Each row is a point on a landscape with many peaks, with its height.
A climber steps from a point to the highest of its 2 nearest points, and stops where none of them is higher. Distance is the straight distance between rows; heights are no part of it.
J271: [  9  19 -42  66   9 -20  20  -7 -12  56  32  24 -15 -37 -21 -56  -4  44
  57   1  66  23  -2  36]  height 511
J224: [-41 -48  51 -15  -7  59  36  24 -39  17 -12  -8 -23  23  64  37  47  -9
  12  57 -43 -27  -1   2]  height 239
J915: [ -9  79 -23 -57   5 -33  41  35  23   0   4 -53  57  41  13   1 -23 -33
  -1  -3 -23   5  15  -4]  height 505
J694: [ -3 -11 -43 -12   8 -43  12  25  57 -27  17  19  20  50  18  29 -38 -16
 -14  27 -74  11   6  35]  height 709
J340: [ 15  57  36  -9  -2  20 -55  17 -22  12 -12   9  18 -11  48 -42  14 -33
  -9  32  -3  -5  17  -1]  height 595
J833: [ 17 -37 -65  37  47  12  49   0  71 -10  16 -21  -3 -12  51  35  -9  -6
  36  23  34  25   4  42]  height 448
J274: [  2  18  77 -11  24  18 -22  -1 -58  22 -63  47  21 -26   0 -22  25  -8
 -38 -18  -1 -15 -11 -34]  height 540
J441: [-16  -4  60  -4 -20  11  11 -17 -15   9 -35  99   0  34 -10  -3  51   1
 -23 -21  13 -35 -10 -61]  height 431
J191: [-22   0 -19 -29  -4 -18 -17 -19  36 -29  18  -7   6   6  -5  11 -26 -32
 -11  -4 -52  -3   2 -35]  height 186
J406: [ 15 -34  19 -10  20 -15  24  30 -17 -24 -12 -18 -27  25 -55  56  -7  19
 -22 -19 -20  -5   3  30]  height 288
J486: [ -3 -28  26 -21  33   3  42  32 -25 -33 -10  -6  -9  31 -12  77  12   0
   3  25 -58  -6   3  61]  height 274
J989: [-18 -25 -31 -24  11  11   0 -16  58 -30  -3   7   9 -27  30   8 -15 -52
  18  12   4  -6 -17 -68]  height 196
J527: [-15  -9  55 -42 -13  -3  14  -3  11  25  -2  13   1  46 -26 -13  -9  20
 -54 -33  -8 -29   5 -21]  height 296
J571: [ -2  38  19 -52   3  13 -46 -18 -21   1 -12 -57  39 -37   7 -26 -15   8
 -41  -4 -42  17  -1 -10]  height 61
J277: [ 38  12  -7  55  -8  -6   3  -7   8  36  41  19 -22  -6   1 -66  22  26
  17  -3  33 -15  10  32]  height 481
J608: [ -7  39 -29 -21 -17 -56 -21  -5 -30  -7   8  -3  66 -65  12 -50 -47  51
  17 -13 -22   8  13  12]  height 301
J801: [ 37  15 -17  41 -21  -7 -15  -6   9   0  13 -15 -10   7  22 -27   8  29
   6   7  10   1  39  54]  height 460
J421: [ -8  19  16 -85 -10  33  59 -19 -22 -25 -38   8   3  20  40  10  31  19
 -26  32 -10  14 -23  13]  height 364
J471: [-18  10 -43 -36 -17  -1  -2 -56  56  -2  44  -1  21  25  45  29 -14 -12
 -36  39  -8  34 -29  30]  height 523
J637: [ 11  -8  31 -34 -17  27  33 -18 -39  13 -84  45  -6  10  22   6  40  32
 -25  39  18  12 -13   4]  height 411
J450: [  9 -10  52 -44  53  22  45   1  -2   2 -31 -17  12  -2   7   4  -5 -23
  -5 -13 -22 -15   5   6]  height 154
J896: [-35   8  13   4  17   5  30 -18 -11  -7 -14 -30 -19  34 -39  74  10 -17
  30   5  28  15  28  31]  height 528
J677: [ 28  22  10  36  13  35   0  16 -25  13 -29  10 -46  -7  -9 -18  51 -10
  17  56  27  20   5  22]  height 542
J959: [  1  -3 -32  17   2 -16  -2   4  33 -29   1  16  -6   6  -2  33 -16 -16
  29  31   1   5  18  25]  height 495
J141: [-15  35 -35   0 -34 -64 -43  14  46  28  57 -30  59  21  18 -47 -57  -5
 -14 -18 -41  -6  23 -12]  height 173
J83: [ 37 -51   0  18  43   1  88   1   8  14 -18 -30 -25  32 -14  24  23  28
  32  -1 -13   2  14  60]  height 197
J61: [-11 -16  60  -7 -29  22 -20  10 -25  18   2  27 -15   4 -70  -1  33  54
 -51 -37  17  -8 -12 -53]  height 255
J736: [ -4 -41  61 -35 -47  35   8  -5 -27  20  -6  35   8  23  -9   2  23  30
 -64 -30  11 -20 -29 -10]  height 275
J122: [-14  78 -19 -51 -26 -36 -14   2  23  31  -6 -13  23  32  -2 -40  -8   1
 -32  55 -41  32  17 -15]  height 188
J549: [ 14 -12 -50  60  -3  28   2 -41   5  -3  33   6  12 -85  19 -18  48 -25
  24  -4  73   4 -41  19]  height 223
J462: [ -7 -28 -24  37  12   8  57   5  57 -11  60   5  10  49  81  56 -10 -11
  19  31  -2 -17  20  71]  height 368
J867: [ 37  -2  16  -4 -35 -13 -80 -14 -52   1 -34  25  19  -9  47 -23  23  27
 -77  17 -50  14  -3  16]  height 434
J522: [ 22  24  46 -52 -19  11   8  13 -51 -18 -18 -12  24   7  -8   5  14  40
 -50 -23   9 -24  16  14]  height 555
J782: [ 24 -45  38   7 -13  22  32  16 -18  44 -54  -8 -34  -2 -44  -9  56  45
 -18  13  10   7   5  -6]  height 220
J636: [  5   3  31 -10 -53  22 -26   3 -36 -15  24 -36 -19  -7  -7   3  15  26
 -25 -22  15  -9  -1   9]  height 618
J693: [ -3 -18 -34  24   4  21  41  -4  29  -8   0  21  13 -31 -15  42  -5 -18
  40  -9  86   9 -29  21]  height 453
J771: [-25  25 -29  21  -4 -40 -53  26  44  43  40 -26  15  22   7 -27 -81  -3
  19   3   3   6  34 -12]  height 166
J399: [-11 -46  21  38  -3  63  -8  36 -18  -6 -34   2 -19 -33  -8  34  50 -52
  32  31  16   7 -12  -8]  height 565
J91: [ 46 -18  34  -9 -40   4 -31  42 -45  14 -25  40 -28  26  31 -42  35  33
 -44  26   5 -30   6 -20]  height 432
J642: [ 56 -48 -16  46 -29   8   8  34 -27  22   9  17 -25 -44 -20 -78  35  28
   4 -25   0  -3 -51  -6]  height 461
J917: [ 15   5  -6 -16  -8  32  70 -20 -16   5 -44  30 -31  10 -20   6  56  25
  13  34  37  26 -27  12]  height 462
J690: [  7 -15  54 -19 -10 -26  10  25 -15  -2  15  10   4  65  -3  29  22  27
 -54  26 -38 -43  39  58]  height 390
J375: [-24  54 -29 -13  39 -46 -19 -41  20  21  29  -5  22 -14 -26 -28 -45 -10
 -11   1 -28  27  -1  -5]  height 345
J724: [  1   2 -18 -50  20 -21  40 -43  49  -8 -28  15  59 -21  42 -21 -13 -24
   7 -16  12 -32   2 -28]  height 470
J911: [-15 -12   9 -22  36 -36  24  13 -11 -18  -6 -25   1  57 -63  60 -39   8
 -12 -71 -20  -8  -9  -5]  height 307
J65: [-64  48 -33 -32  19 -11  -9 -56  20 -11  10  26  18 -32 -59  16 -33  14
  -3 -28  12  40 -23 -59]  height 408
J170: [ 13  19 -67  15  49 -76  -2   2  28 -25  27   1 -11  23 -24   8 -67 -16
  10 -30 -27  13 -21   6]  height 653
J5: [ 41  11  28  27  11  24 -39  26 -20  22 -40  12 -16 -11  43 -39  38 -19
  -9  50  -5   4  18  24]  height 567
J358: [ 25  -2 -18  19  34   5  43 -11  34 -11  -2  14 -22  -1  40 -27  35 -42
  43  31  10 -27  11 -17]  height 484
J154: [ -3   7  49 -25   7   0  10 -42 -30  -6  11 -39 -10 -12 -37 -21  38  28
 -33 -77 -21 -23   4 -38]  height 124
J355: [ -8  24  -6 -21 -36 -17 -48  12 -18 -31 -18  -6 -17   6 -37  -9   7  12
 -16  20 -32   9  20 -55]  height 621
J35: [-45  -2  42 -70 -14   6  53  31   2 -17  31  -9  18  64  30  57 -15 -14
 -19  10 -47 -25   1  12]  height 257
J742: [ -3  22  19  10   4  25   0 -50 -10   2   5 -14  10 -18  -8   9  26 -20
   4 -11  39   7   0  35]  height 251
J855: [ -3  19  -5   0 -37  -3 -63  52 -17 -40   6  21   5 -21 -12  16 -42  -8
   6  14   4  -4   8  19]  height 670
J946: [-32  41 -45   4  24 -42  -2 -40  17 -38 -13  15 -15  -6 -67  32 -22  -1
  35 -11 -10  18   9 -46]  height 449
J576: [  1  49 -62  33  65 -73   7   1  18  45  46 -25  -9  34   9 -40 -66   1
  32 -35  23  -6  13   5]  height 591
J343: [-10  29  -5  -8 -26  16 -35  19 -15 -24  16  50   0 -30 -17 -15 -38 -12
  13 -13  24  -4 -30 -28]  height 723
J326: [ -6 -18  33   8 -29  35 -29  18 -23   4  19 -68 -28  24 -15  49  17  13
 -10   8  17   3  24  35]  height 657
J869: [  2   8  -5  -7 -10  48  31   2  -3 -27 -19  29  13 -35  11  29  15 -37
  39   3  75 -10 -26  -8]  height 486
J77: [ -4  53 -52  43  35 -42   4  -7  -7  38  50  -9 -21 -10 -18 -41 -52  30
  52  -9  51  23   6  21]  height 549
J276: [ -9 -10   9  11 -20  35 -32  19   4  46  25 -65 -27   8  -8  -5 -32  -3
  15  -3  34  25  22  12]  height 623
J368: [ 15  12  -3  20 -25 -13 -10  19  11 -34   4 -25  10  28  18  35   2  -3
  22  15  -5 -22  60  43]  height 479
J36: [  0  39  33  13 -37 -14 -57  47 -35 -22 -27  36   7   3 -17   1  11  -8
  -1  36  23 -25  42   1]  height 634
J779: [-26  20 -30  -4   4  13 -31 -17  43  27   5 -74  -2   0  11  20 -45  -8
  11  19  23  50  29  15]  height 586
J414: [-40  46  45 -39   4 -21   3 -21  11  -5   5   6  61  20 -32  -7   5 -18
 -37 -59 -41 -25  13 -56]  height 552
J600: [-39  25 -12  23  -1 -67 -33  -4   0  42  32 -18  10  -1 -36 -50 -64  24
  29 -32  -1 -17  40 -40]  height 158
J507: [ 20  20 -36  58  31   4  -8 -16  12  -8  47   5  10 -79  30 -40  -9  -6
  37   8  49   9  -7  27]  height 212
J653: [  2  37 -18 -38 -13 -12  22  11  40   0  -4 -18  47  34  54 -11 -14  -7
  11  34   1  -8  40  21]  height 472
J194: [  1 -23   1 -10  58  -6  66  37  -6   4   6 -62 -51  70 -14  46 -22 -10
  26 -41  -9  -4  -7  -3]  height 177
J817: [ 25 -34  38  23 -13  50   8   6 -16  14 -21  24  19   0  46  12  26  -6
  -5  32  23  -3   5  74]  height 389
J346: [-38  81  20  -7   8 -65 -24  22 -61  14  10  51  22 -21 -74 -38 -12  43
  -2  -5  -5  -8  36 -30]  height 147
J309: [-34  20  -4 -28 -16 -58   4 -12  14 -26   0 -26  11  56 -53  62  -9   4
 -17 -27 -30 -11  31 -18]  height 328
J594: [ 11 -19  12  27 -14  29   6  -8  44  14  37  17   9  25  69   8   4 -12
 -10  32  11 -11  23  75]  height 376
J245: [-11 -43  44 -18 -40  -1   4  17 -32 -24 -24   8   5  32  22  62  47  15
 -27  40 -36 -35  27  19]  height 375
J481: [ -9 -25  31 -13  54  29  59  22 -11  -4 -11 -27 -30  17 -25  34  17 -41
  25 -30   0 -14   1 -19]  height 167
J931: [  7  46 -30 -44 -15 -52  34 -18  58   2   7  -5  85 -14  47 -26 -35  -8
   1  -4  11 -27  17  -5]  height 443
J442: [  1  48  46   4 -21 -22 -74  18 -58   0 -17  29  33 -27 -11 -10   0  20
 -41  11   5 -17  26  21]  height 596
J757: [-20  42   9 -52 -31 -15   2  24  24  36  11   4  32  65  43 -34  13 -27
 -41  64 -54   4   7   1]  height 179
J153: [ 38   3 -39  37   6  13 -21   3 -16 -13  22  34  -5 -67   2 -43 -17  15
  14   8  19  30 -46  42]  height 202
J455: [ 10 -46 -29  21  46 -31  34   1  32 -12  10  -9   7  -9 -37  31 -50 -25
  32 -67   8 -19 -25  -8]  height 594
J838: [-24   4  43 -33 -52  -6 -24   6 -21 -13 -22   3  30  33   0  29  36   4
 -56  10 -34 -32  46 -27]  height 361
J63: [ -3 -19  16   8  -5  80  41  17 -34 -22 -26  25 -12 -18   3  27  70 -50
  27  -1  46  -3 -48 -17]  height 531
J353: [-25  -6  31  -5  30  26  -6  -1 -16 -31   0  -9 -23  -1 -71  40  16 -15
 -18 -31 -31   5  -9 -42]  height 544
J264: [ 15 -17  22  24 -27  35 -19   2 -54  -1 -12  58   4 -48 -20 -20  31   7
 -22 -26  33  -7 -54  -4]  height 174
J110: [-57 -45  55 -53 -30  44  47   6 -11   9  18  -4  -5  48  55  55  13  10
  -6  33 -33 -29  -6  14]  height 247
J800: [-22 -54  30 -27 -40  51  49 -18  14  -5  11 -14   7  26  52  29  28 -11
   8  -1  22 -37  -5  12]  height 236
J62: [-14 -29  -7  22  20 -21   7  -3  15 -31  49 -24  -9  52 -18  80 -24 -34
   2 -38 -15 -13 -14  52]  height 350
J281: [ 12  15 -53  22  44 -32  26 -10  22 -46  -7  -2 -41  14 -29  29  -7 -21
  48  18   2  13   6  -1]  height 478
J106: [ 39 -12 -30  30  -5  -8   4  50 -16 -28  -4  -6 -32 -29 -50  -5 -26  30
  34 -19   5  15  -5  12]  height 493
J221: [  8  -7  -1   6   8  38 -41  17  -3 -47 -33 -11   5 -36  48  19   3 -44
  18  52 -20  15   9  15]  height 610
J262: [-30  -5  30 -33  18 -11  29 -21  36  36   6 -19  10  50 -21   4 -31 -22
  -3 -40   7 -18  15 -15]  height 315
J339: [-41  38   7 -31 -47 -24  -7 -29   1 -49   4  -8  26  44 -17  42  26  -8
 -18   8 -26 -14  25 -14]  height 344
J145: [  0 -46 -35  21  40  22  47 -51  46  29  28  -9 -35  -6 -24   5  17 -22
   6   2   8  37 -49  22]  height 392
J873: [-13   1  14 -25  34  -1  19 -23  -7  12 -31 -10   8 -46 -51 -15 -29  19
  10 -34   5  13  -8 -33]  height 89
J703: [  4  28  -5 -56 -25 -11   3 -14  16  30 -33  -6  16  11  26 -58 -17  32
 -19  26  -4  12  14 -26]  height 205
J784: [ -7 -47 -61  36  47 -23  11 -50  54  13  26 -47 -37  26 -21  36 -22 -10
   9 -21   1  38 -29  10]  height 373
J66: [  5 -42  -2  24  24  26  47  37   1   1 -19  11  -4  -5 -33  46  14 -20
  43   2  43   5 -10  42]  height 426
J13: [ 28  24 -74  64  72 -69  10  28  22  18  16 -16 -23  51   3   8 -77  11
  18 -33   2  16  11  33]  height 622
J303: [-11  -1  -3  -7  44 -40  29 -29  57  48  15 -44  12  28  13   0 -46 -30
  19 -30  21 -23  32   0]  height 332
J395: [ 14 -60  28  48   2  39  35  40  -8  36  -2  11  -1   4 -16  27  46  -7
   9  12  20   5  -5  82]  height 406
J604: [ -5  -2  -7  62   3  25 -11 -67  16   4  27   5   8 -39  15  10  50 -42
  17   9  53  -8   2  37]  height 235
J514: [  3   4 -25  35  28  20  29  14  35   8  -1   1 -41  27  47  -4  33 -29
  43  74 -21   5  36  13]  height 500
J754: [-27  52  30  13   9 -32 -31  -5 -86  20  10  23   8 -57 -29 -70  -6  48
  19 -11  19 -14  22 -25]  height 163
J44: [ -7 -56  -8  12  12  -1  53  -6  49  -5  55   4 -13  53  29  57 -17  -9
  11   2 -29 -12 -20  58]  height 360
J560: [  4  51 -26  -1 -17 -32 -16  26 -22 -27  37 -29  13 -21  -7 -10 -51  15
  33 -35  27 -12  10  16]  height 609
J28: [-19  40 -30 -21  42 -29  15 -58  15  -4  20  47  10 -35 -35 -20 -25  -3
   5 -14  11  18 -30 -15]  height 372
J525: [ -5  16  57  -9  17  38  -7 -21 -37  20 -37  92  22  -7  14 -26  42 -14
 -26 -51  21 -14 -48 -65]  height 480
J654: [  0 -90 -44  32 -16  19  46  -7  43 -14   8 -20 -18 -12  -2  35  43 -21
  55  11  12  -1  -9  -4]  height 217
J870: [ 28 -26 -79  49  55  -8  41  17  39 -43  20 -18 -31 -27  -1  34  -9 -24
  63   5  21  16  -7  10]  height 458
J438: [ 29  -7 -64  33  38  -9  17  13  96 -22  11   4  14 -50  84  16 -39  -1
   7  37  33  38  25  20]  height 437
J126: [  6 -31  14 -41  -3  29  17  -8  35  21 -37  -6   3  13  54 -30 -14  -6
 -10  28 -15   4   0  -8]  height 222
J687: [ -5  66  48  -2   7   0 -56  19 -43   6  30  -6  23 -16  -7 -25 -13 -16
 -18  -7   1 -18  18  24]  height 559
J682: [ -5  20 -16 -24 -33  28 -29 -55   8 -17  27   4  19  -7  51   4   7   3
 -45  25  -1  27 -29  56]  height 496
J46: [ 47 -44 -53  44 -13  20  23  49   8  15  16 -12 -31 -25 -38 -31   7  16
  35 -25  10  29 -39   8]  height 471
J103: [ 36 -32 -29  11  55 -28  83   7  20   2   1 -49 -21  57  12  28 -25  10
  31 -31 -18  -4  17  38]  height 187
J370: [ 17  30 -69  -9  13 -80   1  23  54 -11  40  -5  34  28   2  -8 -66  -1
 -21 -14 -67  25  -4  17]  height 683
J641: [-24  -4 -12  23  12 -25 -36  14  14 -18  39 -21  -1  31 -36  51 -52 -33
  15 -32   3 -11   0   5]  height 340
J847: [-11 -40   3  22 -14  31  18 -45  25  40  18  15 -31  20 -25   1  33  -2
 -22  11  16  22 -33  28]  height 414
J763: [ 19  -2  25  -3 -36  21 -30  11 -66 -28 -36  44 -39  -2 -12 -14  76  24
 -32 -13  -4 -12 -27 -95]  height 487
J827: [ 17  13 -12  -4   6   9 -14  21   9  28  22 -60 -32   5  -4 -42 -42  25
   1 -13  -3  24   1  -2]  height 616
J403: [-28   1 -40  -5 -37 -54 -33 -10  72  -1  41 -41  35  42  12   6 -27 -30
 -11   2 -52  -6  25 -20]  height 178
J542: [ 52 -21  53  -6 -10  20 -20   8 -69 -14 -13  36   8 -24  18 -21  34   0
 -53 -38  -4 -33 -45  10]  height 157
J613: [ 22   8  19  -9 -27 -21 -35  13 -62   3 -14  45 -12 -34 -16 -61  13  64
 -21 -12  -5  -9 -28 -50]  height 402
J743: [  5 -44 -56  44  20 -12  12   8  24   1  17 -29  15 -54 -18  12 -52  -7
  65 -53  51  -2 -21 -26]  height 553
J211: [ 17 -42  -3  42  17  50  -2  30  28  13   0  12 -15 -36   6 -17   1 -53
  33  15  27   2 -30  -4]  height 541
J328: [-18   0  15  35  30  15   9 -48   2  35  12 -24   4 -38 -52  20  26 -23
  27 -47  53   0  -2   4]  height 272
J448: [  7  -7  44  -5  20  -1   8   6 -37  26  -3 -58 -16 -31 -64 -25  -2  32
  -2 -65  12  -5  10 -13]  height 108
J37: [  6 -52 -35  10   6  20  28  -9  25 -49 -38  12  -8 -40   3  22  26 -31
  51  14   4  -4 -11 -38]  height 207
J626: [  8 -19 -43  -5  21  21   6 -16  85  11  10 -12  25 -36  94  -9 -32 -10
 -10  50  21  32   7  10]  height 427
J160: [  7  -6 -14   0  -9  12  16  33  43  -7  28 -28 -40  47  43 -13 -16 -15
  24  30 -10 -11  28  -2]  height 514
J18: [  8 -24 -59  61   7 -34   9   4  -6 -11  -2  -8  -5 -49 -49  15 -26  19
  64 -26  37  11  -5  15]  height 521
J411: [  4   2  17 -44 -35  38 -47 -20 -19  -7 -17 -36  -6 -24  26 -22  -4  15
 -35   1 -27  34 -34 -31]  height 50
J3: [ -6 -34 -35  31  51 -23  12   7  54  64  11 -65 -21  45  11   1 -63 -14
  35 -25  20  15  22 -15]  height 348
J823: [ 46  10  11   0 -48   1 -37  53 -24  -1  -8   6 -23   9  27 -37  -2  63
 -39  28 -13   1  15  15]  height 415
J503: [  1 -70  20  24  -6  31  -4  13   3 -11  12 -22 -26 -17 -42  10  33 -23
  -2 -35 -19  -1 -28 -20]  height 513
J891: [ 25   0  19  13 -33  10 -27   7 -83  16 -62  33 -37 -39  -4 -44  66  40
 -21  -5  21   9 -25 -68]  height 447
J953: [ 13 -37  22  29 -34  12 -16 -23   6  19   4  62 -27  27  -3 -15  48   2
 -25  26   2  -5 -16  25]  height 433
J563: [  1  30 -21   4  10  24  19 -30  -5  10 -25   6 -47  -9 -31  -9  24  16
  19  46  36  46 -11  17]  height 507
J898: [ 22  15  14 -21 -33 -50 -59  -4 -73  15 -31  46  24 -31  27 -72  10  57
 -49 -25 -45 -18  -9 -62]  height 374
J809: [-26  34  26 -44  37   4 -13 -41  -6   1 -25 -25  50 -52 -22 -20 -25 -11
 -17 -32 -35  11  -2 -23]  height 73
J374: [-35  14  34   5  23  28 -13   7  -6  -7 -21  16  -8  14 -32  57  11 -52
  20  30  14   8  24  10]  height 562
J561: [ 36 -42  -2  20  -6   9  56  21  -6  21 -40 -38 -32   1 -26 -10  48  42
  26   8  14  10  27  29]  height 208
J336: [ 30   6  14  12 -30   2  -4   2   0  38  -7  49 -27  32  22 -63  30  25
 -10  25  24 -24  13   2]  height 456
J265: [ 12 -10   2 -17 -44  -1 -51 -49 -26 -21 -16  30  27   7  50   5  30  -5
 -58   8 -44   1 -31  20]  height 459
J408: [ 21 -19  -7  42 -18  -3 -37   8 -59 -26  22  66  14 -73 -29 -36  -3  26
   6 -30   3   1 -52   7]  height 189
J80: [-40   2  29 -42  -2  32 -14 -28  -6 -29 -35  14 -13   3 -38  23  26  -3
 -33 -11 -37  19 -25 -59]  height 587
J935: [ 43  18   6  -1 -36 -54 -61 -25 -52  -1 -51  24  21 -22  37 -47  33  30
 -37   9 -39 -15  18 -20]  height 407
J440: [ -3 -34 -11  20  12  47   2  44  35  -2  40 -11 -39  18  40   3 -10 -55
  41  27   5  -5  -9 -14]  height 526
J287: [ 34 -18  34   2 -29   5  -5  59  -6   3  15  -3 -28  49  26   6   8  40
 -37  43 -24 -13  30  40]  height 401
J367: [-34  28  17 -53   4  -4  22 -49  29  -5 -11  29  50   8  12  -2  10 -34
 -24 -33 -14 -27  -6 -51]  height 512
J332: [  0   9 -51  28   9 -38   0  38  70 -34  35   6  30  36  60  35 -32 -43
   6  45 -50   7  40  37]  height 726
J34: [ -7  43  -3  20   7 -23 -31  12 -42  19  12  28  20 -62  24 -88 -34  12
  51  13  31  -7  23 -17]  height 180
J842: [  1 -43  38 -17   5  42  27  27  -5  16 -28  -1  -5  20  76   2  11  -6
  -5  61 -51  -5   6  27]  height 232
J425: [ 24  34 -24  45   7 -17 -49  16 -34  -2  29  25 -16 -57   1 -75 -27  30
  19  15 -14   9  -6  17]  height 192
J184: [ 18 -17  47 -10 -33  51   2  44 -61  -9 -30  44 -37  16  14   4  63  10
 -28  15  25 -18 -28 -29]  height 451
J668: [  3  46 -16   0  13 -43 -29 -22  -3  26  30 -19  29 -24   4 -61 -34  29
  -7   4 -27  10  30  28]  height 325
J957: [-20 -19  36  21  14  35 -42  13 -10  -4 -26 -19 -19 -14 -22  20  24 -45
  10  42 -22  16  14 -10]  height 585
J530: [ -2  62   4 -50  -8 -37   6  25 -13 -11   6 -40  31  16 -21  -2 -32  -7
   3 -50  -2 -16  16 -19]  height 550
J415: [ -6  -5  -2  -7 -33  34 -34 -18 -36 -38 -31  40 -23 -28 -25  -8  36  10
 -12  -4 -10  18 -44 -78]  height 529
J25: [  0  29 -36 -10 -37  -6 -61   2   6  -1   6 -39 -28 -15  -4 -42 -26  24
   3  27 -28  35  14 -41]  height 666
J467: [  9  14  -9   0 -41   7 -63   1 -14 -28  -9  36 -31  10  28 -19  28 -22
 -20  49 -45   2  -8 -43]  height 581
J204: [-18  48   8 -66 -19  41  12 -45 -15   1 -21   8 -15  22  15  -9  31  28
 -43  20  -5  26 -15 -25]  height 326
J806: [-28   4  12  -7 -54  29 -55 -20 -20  -4 -41  60 -19  12  25   8  35 -17
 -17  39  -4  10 -17 -60]  height 546
J545: [-21  -3  37 -49  13   2  16  41 -15 -32  -8   2  18  32   3  45  -6 -33
 -23  31 -63 -13   5  20]  height 265
J969: [-27  -1 -14  28  25 -45  -8 -27   3  25  21 -13 -13  19 -62  27 -41   8
  26 -53  43   7  -3 -10]  height 322
J308: [ 14  49  34 -49   6 -23  25  13 -20 -16 -59   1  53  -5 -12  11   0  14
  -5  -6  11 -31  36  31]  height 489
J789: [ -7 -37 -85  45  64 -43   7 -20  53  35  18 -67 -28  46  14  21 -69  -5
   6 -40  18  35 -29 -10]  height 359
J223: [-40 -11 -32 -32 -13  -1 -11 -38  44   8   8 -39  17  28   2  61 -34  -4
  -7  31  -6  34  13  30]  height 551
J68: [ 28 -62 -15  21 -44   8 -15  -9   2 -21  17  -2  -9 -35 -21 -24   8  22
  -1 -37  -9 -17 -42  -9]  height 488
J51: [-18 -29 -51   7  19 -19   0 -45  80  21   0 -45  33 -50  36   7 -44  -1
   9  12  35  13  23 -11]  height 409
J183: [ 22 -13  44 -21 -12   9 -14 -11 -50 -18  10  -4  20 -41  -5 -33   8  26
 -37 -71 -21 -31 -37  -9]  height 142
J99: [-45   9  17  32  19 -28  -4 -32 -14  15   7 -12  21 -33 -71  14 -26   8
  43 -80  42 -20  20 -32]  height 299
J880: [ -7  14 -20  15 -34  -8 -31  25 -26 -37  35 -19  -1 -44 -18 -13 -38   6
  57 -45  32 -23   1 -41]  height 658
J532: [ -8 -81  -3   7  -7  45  70 -27  24  12 -11 -10  -4   2  36  27  48 -12
  34  18  18 -14 -21   6]  height 225
J628: [-22  49  69 -31  36   8 -11   2 -27  -2 -26  43  21  -3 -44 -11  19  -2
 -43 -44 -26 -20   0 -59]  height 603
J874: [ 29  17   3  -6  -1  14 -42  37 -18 -47 -31  34  21 -24  34  10 -16 -15
 -16  40 -25   7  -2  48]  height 635
J235: [ -4 -16  47  -2 -14  38 -11  -8 -44  22 -41  15 -33   8 -48  14  65  49
 -59   8   2  10   1 -37]  height 237

Where does a climber stop that starts at each point below?
J754: J957
J264: J957
J641: J957

Call two points neighbours if one is among the 2 nearest of the other. Go from one point of each pair to the other, from neighbour to neighbour, staying as high as possible. Name the lowest point that can't be avoided.
J336 and J455: J91
J455 and J25: J642
J957 and J340: J687
J343 and J628: J931
J80 and J276: J415
J25 and J276: J827
